Points on a hilly landscape, in no order, each with its height.
A ball rolls from a point to the lowest of its 2 nearest points, and stops where none of them is lower. Distance is the straight distance between rows; heights are no part of it.
Z262 height 33.5:   8   7 -12  12   3 -11   7  -5 -22   7   2  10 -12  32 -20  24 -28  13   9  10   9  26
Z157 height 34.9:  12  10 -12  15   1  21  10 -15 -13  23 -12  21 -22  29   5  11 -10   0  13  27   2  -1
Z263 height 55.9:  -6   1  10  13 -11 -31 -24   3  21 -19  10 -24  24 -20   0 -13 -10 -18  -2 -13   6   4
Z155 height 68.5:   7 -23  38  -6  17  13  18  19   4 -16  -8  23 -11 -13   4  10 -16  33  13  23  -7  10
Z421 height 50.0: -18  26 -15  -7   9  -9 -18  -1  10 -11  10 -23  22 -16   9 -21  25 -18  -8 -32   0 -24
Z556 height 44.0:  -4  15 -20  14   2 -13  -1  -6 -15  24   1  -3   5  24 -20  12   1  10  -7  11   4   8
Z309 height 53.0:  -4  11 -23  24 -13 -13  -7 -16 -16  12 -17 -10  -7  40 -13   5 -13  -5   1 -14  14  14
Z945 height 31.1:  15  -4 -15 -17  -9  11  -6  -2 -17   7  15  24 -17  15 -21   5 -10  -3  -3   9  -5  20
Z588 height 25.4:  16   0   1  12  18 -18  12   1 -13   2 -10   6 -16  19 -14  40 -14  27   9  12  10  25
Z817 height 39.5:  17  -5  -6 -17   3  22   9  -3 -13   6   6  34 -22  19  -2  13  -4   9  10  24  -3  14
Z413 height 41.0: -16  -7  -1  14 -23   2   0 -27   0   6 -15 -15  -2  48   2 -19 -11  -5   7  -5  11   7
Z450 height 53.2:  -4 -17   7   0 -29   8   1 -12   1  -2   9   2   0  23  -3 -10 -29  -8   1   5   2  16
Z296 height 44.3:  15 -12  -5  10  -8 -12   4   2 -13  -5   5  -5  -3  -3 -17   0 -22  10   7  -1   0  20
Z415 height 40.8:  21  -3  16 -15  35   4  25  10   6 -17 -13  26 -16   1   2  32   1  40  14  20   1  16
Z171 height 49.3: -25 -16  22  -8 -14  32   1  11   5   0  -1   7   0  -1  31 -18  13 -19 -10   4  -2 -26
Z559 height 45.0:  18  -7  -1 -13  19  14  10  -2 -12  -3   8  28 -21  16 -13  16 -11  30  19  26  -5  30
Z63 height 57.7:   3 -20   5  11  -7  -8 -10   7   8  -7   2  -2   1 -26  -4  -1 -18 -20  -3 -10   2  10
Z934 height 29.3:  -1  -4   1  -7  -5  25   8   3  -3  15  -4  13  -9   7  17  -4  11  -6  -1  12  -5 -12
Z949 height 36.4:   3  20  -3  -6  -6  10  15   8   1   3  -3  -8  14  -6  18   0  15   5  -2  -7  -4 -19
Z423 height 56.8: -19  11 -11  -3  -2 -12 -34  -6  15  -9   8 -23  14  -2   8 -23  -4 -33  -8 -28  10   2
Z705 height 37.4:  -2   0  -7  12  -9 -17  -9 -13  -5  -1   5 -32   7   1 -11 -24 -10  -8   3 -13   1   9
Z919 height 32.5:  12  -6   7   8  24   0  18   3  -6   4 -15  16 -15  16  -4  34  -1  34  10  19   4  15
Z688 height 23.1:  15  21 -12   0   8   4  18  16  -6  -2  -6   7   1  -8   3  21   4  12   3  -2  -3  -9
Z351 height 49.9: -11  23 -24  19  -1 -17 -12 -17  -8  15 -18 -24   4  37  -8  -6   9  -7  -5 -19  14  -1
Z644 height 47.0: -17 -12   5   5 -27  -1  -4 -34   5   0  -2 -21  -2  32   0 -26 -25 -13   1  -6  10  10
Z845 height 39.4:  16  15 -29   2   9  -7  -5   1 -17  12  -3  15 -14  -2 -24  19  -1  -1 -13  -5   2   5
Z249 height 48.4:  -6 -23  25  -9 -16   5   0   8  10 -11  -2  -5  -1 -31  16 -14   1 -14  -5  -8  -4 -17
Z713 height 60.8: -15   0 -11 -12  -3  11 -16   9   2   5   7  -4   6  -9  14  -5  23 -29 -11 -18  -4 -18
Z918 height 16.8:   1  -2 -15   8  -1  11   1  -4  -5  19  -8   3  -5   7   6   3   7 -13   0  -2   1  -8
Z915 height 58.3:   1 -27  19  -4 -19  15   4  11   2 -10  12  10   0   3   3 -12 -30  -1   6  11  -4  12
Z10 height 25.7:  17  -3   8 -21  20   5   7  23   3 -19  20  24  -2 -51   1  27   6   5   7   7  -8  -3
Z531 height 13.0: -17 -16  19  13 -12   7   8  -2  12   5 -18  -9  11  20  15 -18  -6   2  -4   5   7  -7
Z532 height 34.5:  17  -9   6  -7   6  -1   5  19   0 -18  14   7  -3 -57  -1  13   7  -6   7  -2 -13 -10
Z901 height 48.2:   0  -4 -12  18 -21   3   3 -18 -12  10 -16   1 -12  45  -6   2 -19  -5   7   1  11  14
Z954 height 59.6: -17  23 -20  -8   4 -20 -29 -19   2   6   7 -30  14  14 -12 -30  15 -12 -14 -19   4  -1
Z80 height 21.5:   9 -16 -10 -14  -1   6  -6   6  -7   6  13  17 -11  -8 -13   7   4  -5  -6   4  -8  10
Z111 height 26.0: -10   7   2  16  -7 -10   6 -17   4  25  -8 -14   7  32   7  -9   9   9  -2  21   3  -6
Z193 height 16.2:  21  -6 -10   0  16 -17   0   7 -10  -4  -5  13 -14   0 -28  30 -12  18   1  -2   3  27
Z370 height 64.6: -28  23 -22  -1   8  -3 -28 -30  10   9 -13 -18   7  43  10 -29  18 -24  -5 -17  15  -9
Z886 height 44.4:   0  22 -11  -1  -4  -6   1  10   5  -7   0 -18  21 -11   6   0  21  -4  -7 -26  -2 -22
Z429 height 28.4:  11  16 -18  14   1  12   3  -7  -9  19 -19  13 -13  27   4  15  -1  -2   4   6   6  -4
Z346 height 44.1:  10  10  -7   4  -1 -23  -8  11   7  -8  16  -3  13 -38 -13  11   1 -10 -10 -12  -3  -6
Z892 height 51.7:  -7  -8   8  23 -12 -22   6  -7  -5   3  -6 -23   8  25  -4   4 -23  11   4   3   9  17
Z825 height 63.9: -24   4 -16  -3  -3  13 -22 -11   6  14  -1  -4  -2   8  17 -19  17 -35  -8 -14   4 -17
Z891 height 32.3:  25   9 -15 -16  15  -6  -2  17  -8 -13   8  23  -6 -25 -22  29   9  11  -6  -2  -6   7
Z272 height 48.8:  -2  19  -8  -7  -3 -16 -18   4  12 -11  19 -11  17 -40   0   5  11 -26 -15 -21  -6 -19
Z754 height 53.8: -25  23 -14 -17  11 -11 -38 -14  17 -12  12 -26  17  -4  12 -33  16 -36  -5 -30   6 -10
Z232 height 33.0:  14  26 -25   7  13   3   6   4 -17  10  -4   5  -5 -16 -11  14   6   0  -4 -10  -4  -9
Z386 height 41.4:   8 -16  14  -2  -7  -7   4  11   5 -18   9  -7   4 -53   4  -6   8  -8   2  -9 -11 -17
Z964 height 66.7: -18  11 -16   6  -2   1 -19 -26   9  18 -12  -8   2  32  10 -19  15 -21  -9  -5  10 -13
Z869 height 41.3: -27   8   4   5  12 -13 -14 -10  31  -2  -9 -28  27   6  15 -17  15 -13  -6 -17  10 -19
Z877 height 28.0:   0  -1  -8  12  -5   1   1  -9  -7  11  -6 -16   0   9   3 -13  -5 -10  -1 -11   2   0
Z570 height 45.3: -13  -4   9  17 -10 -22   4  -4   1  -3  -5 -37  15  15  -2 -18 -10   8   4 -11   7   9
Z218 height 44.9:  11  -4 -11  16  -7 -22  -5   6 -16  -8  12 -16   2 -13 -20 -12 -13  -3   9 -13  -2  18
Z861 height 72.1:   5 -19  44 -19  14  16  21  17   6 -24  -3  28  -8 -33  11   9  -3  28   4  22  -9  -1
Z27 height 55.4: -11  20 -19  -6 -12  -8 -11 -17  -8  12  12 -20   7  31  -8 -31  12  -4  -6  -5  -1   2
Z426 height 64.7:   5 -16  28  -2   5  14  22   8  -5  -7   1  12  -7  -7   2  -6 -17  27  16  22  -7   9
Z88 height 81.8: -18  -3  29  -8  -8  18  14  18   9 -11   5   0   8 -47  26  -4  19  -1  -1  -3 -14 -38
Z167 height 36.8:  4  0 -2  4 -1 -6  9 -4 -1 21  1 -1  6 15 -8  9  4 18 -5 22 -2  4
Z925 height 5.0:  17 -24  10 -16  -8  -5   1  10  -2  -9  15  10  -8 -26 -12   1  -5   6  -3  11  -8  11
Z9 height 45.5:  16  -7   5 -10  13  32  14  -1  -6  10 -13  35 -28  16  13  12   6  14  15  27  -7   3
Z357 height 75.3:   9 -14  38 -10   0   4  20  19  11 -22  -1  17   4 -41   9   9  -7  22   0   9  -7 -13
Z103 height 31.3: -26  -5  23   7  -5   2   0  -1  21  -4 -11 -17  25   6  24 -24   7  -2  -9  -9   4 -23
Z867 height 31.2:  21  -7  15   2  15 -13  12  10  -1 -10   9   6  -5 -17  -9  21 -22  25  12  18   0  21
Z797 height 44.2:  -5  21 -27  13   6 -20 -14  -6  -6  10 -11 -17   9   4 -18   2   5 -10 -14 -24   4  -8
Z469 height 51.5: -15   0  16  10   0 -17  -7   1  21  -3   6 -22  23 -24   5  -6  -4  -9  -6  -5   2 -14
Z655 height 39.0:  13  -7  19 -23  41  23  19   6   6 -13  -7  41 -21  -6  11  30  17  33  13  29  -8  12
Z634 height 11.2:  10  -7   7 -12  20  12  15  14   2  -1   8  23  -7 -31   3  18   8  14   7  18 -11  -1
Z525 height 39.3:  15  15 -15  -6   9 -12  -4  18   2  -6  13   9   7 -38 -16  26  10  -1  -8 -10  -4  -9
Z893 height 39.1:  -5 -12  20 -11 -11  21  10  12   4   6   3  14  -2 -11  17  -1   8   2  -7  14  -4 -16
Z359 height 31.7:   4  -3 -21  -7 -12   0 -18   3 -12   6  18   4  -6  -8 -20  -9   5 -15 -11 -12  -5   7
Z69 height 28.3:   7 -17  18 -28  23  30  15  16  -2  -7   3  37 -22 -21  11  21  18  19  12  22 -15  -1
Z972 height 57.5: -19  -6  11  -1 -15   0 -22   3  21 -16   1 -16  17  -4  18 -21  -9 -27  -9 -24   7  -7
Z806 height 59.9:   7 -12  10   7  -4  15  23   2 -13   3  -5   6  -7  15   0  -5 -11  24  17  17  -4  14
Z5 height 53.4:  -8 -22  16  -1 -17   7 -11   3  16  -8  -4  -2   3  -9  15 -10 -11 -22  -7 -11   2  -3
Z307 height 13.9:  -4  13   2  12 -12  10  12 -14   0  24 -16  -9   0  32  14 -15  22  12   3  20  -2 -17
Z883 height 38.5:  13   1   7  10   3  -9  10   2  -3  -1   0  -5   0  -8  -3  14 -26   8   4   7   1  12
Z704 height 29.6: -15  -9  16   5 -27  18   8 -17   8   4 -13  -5  -1  40  17 -26  -3   0  -1   7   7  -9
Z625 height 50.3:  -8  18 -23  10 -11   1  -1 -16 -17  23   9  -6   3  37 -14 -16   3  -3   2  10   1   6
Z941 height 21.3:  26 -21  19 -19  11  -7   7  17   2 -26  13  21  -9 -27 -12  14  -9  22   9  17  -7  21
Z939 height 62.3: -26  27 -25  -6  16 -18 -37 -35   9   5  -9 -27   8  27  -7 -31  20 -24 -11 -26  13  -1
Z926 height 47.1: -17   6   0  18  10 -22  -6  -5  19   4  -2 -27  22  -8   0  -4   4  -8 -10 -11   5 -12
Z118 height 54.1:   8  -4  -1  17 -13   5  18  -8 -17   9 -20   2 -12  38  -2   4  -8  19  15  11   3  11
Z669 height 39.2:   2  12 -31   4   4 -12 -20  -1  -9  11   1   3   0   4 -26   6   3 -13 -18 -18   3   8
Z75 height 25.2:  27  -1  -6 -14  31  -6   4  12  -8 -18   2  23 -18 -19 -22  30   1  21  10   3  -3  25
Z79 height 56.6: -20   1   4 -14 -10  24  -4  19   1  -2  10  -2   6 -17  28  -9  21 -24  -4 -12  -9 -31
Z245 height 78.8:   2  -2  30 -15  -7  11  21  23  11 -23  11   8  11 -51  17   8  10   8   2   4 -15 -28

Where does a ball stop that starts at each point below?
Z754 | Z688
Z5 | Z634
Z272 | Z193
Z296 | Z925
Z79 | Z918
Z263 | Z531
Z370 | Z307

Call two points neighbours if one is among the 2 nearest of the other. Go from one point of each pair to the other, from neighbour to neighbour, staying as low as possible. Name the highest point that can't be avoided.
Z193 / Z80 | Z559
Z531 / Z307 | Z704
Z193 / Z634 | Z415
Z669 / Z918 | Z218
Z925 / Z688 | Z845
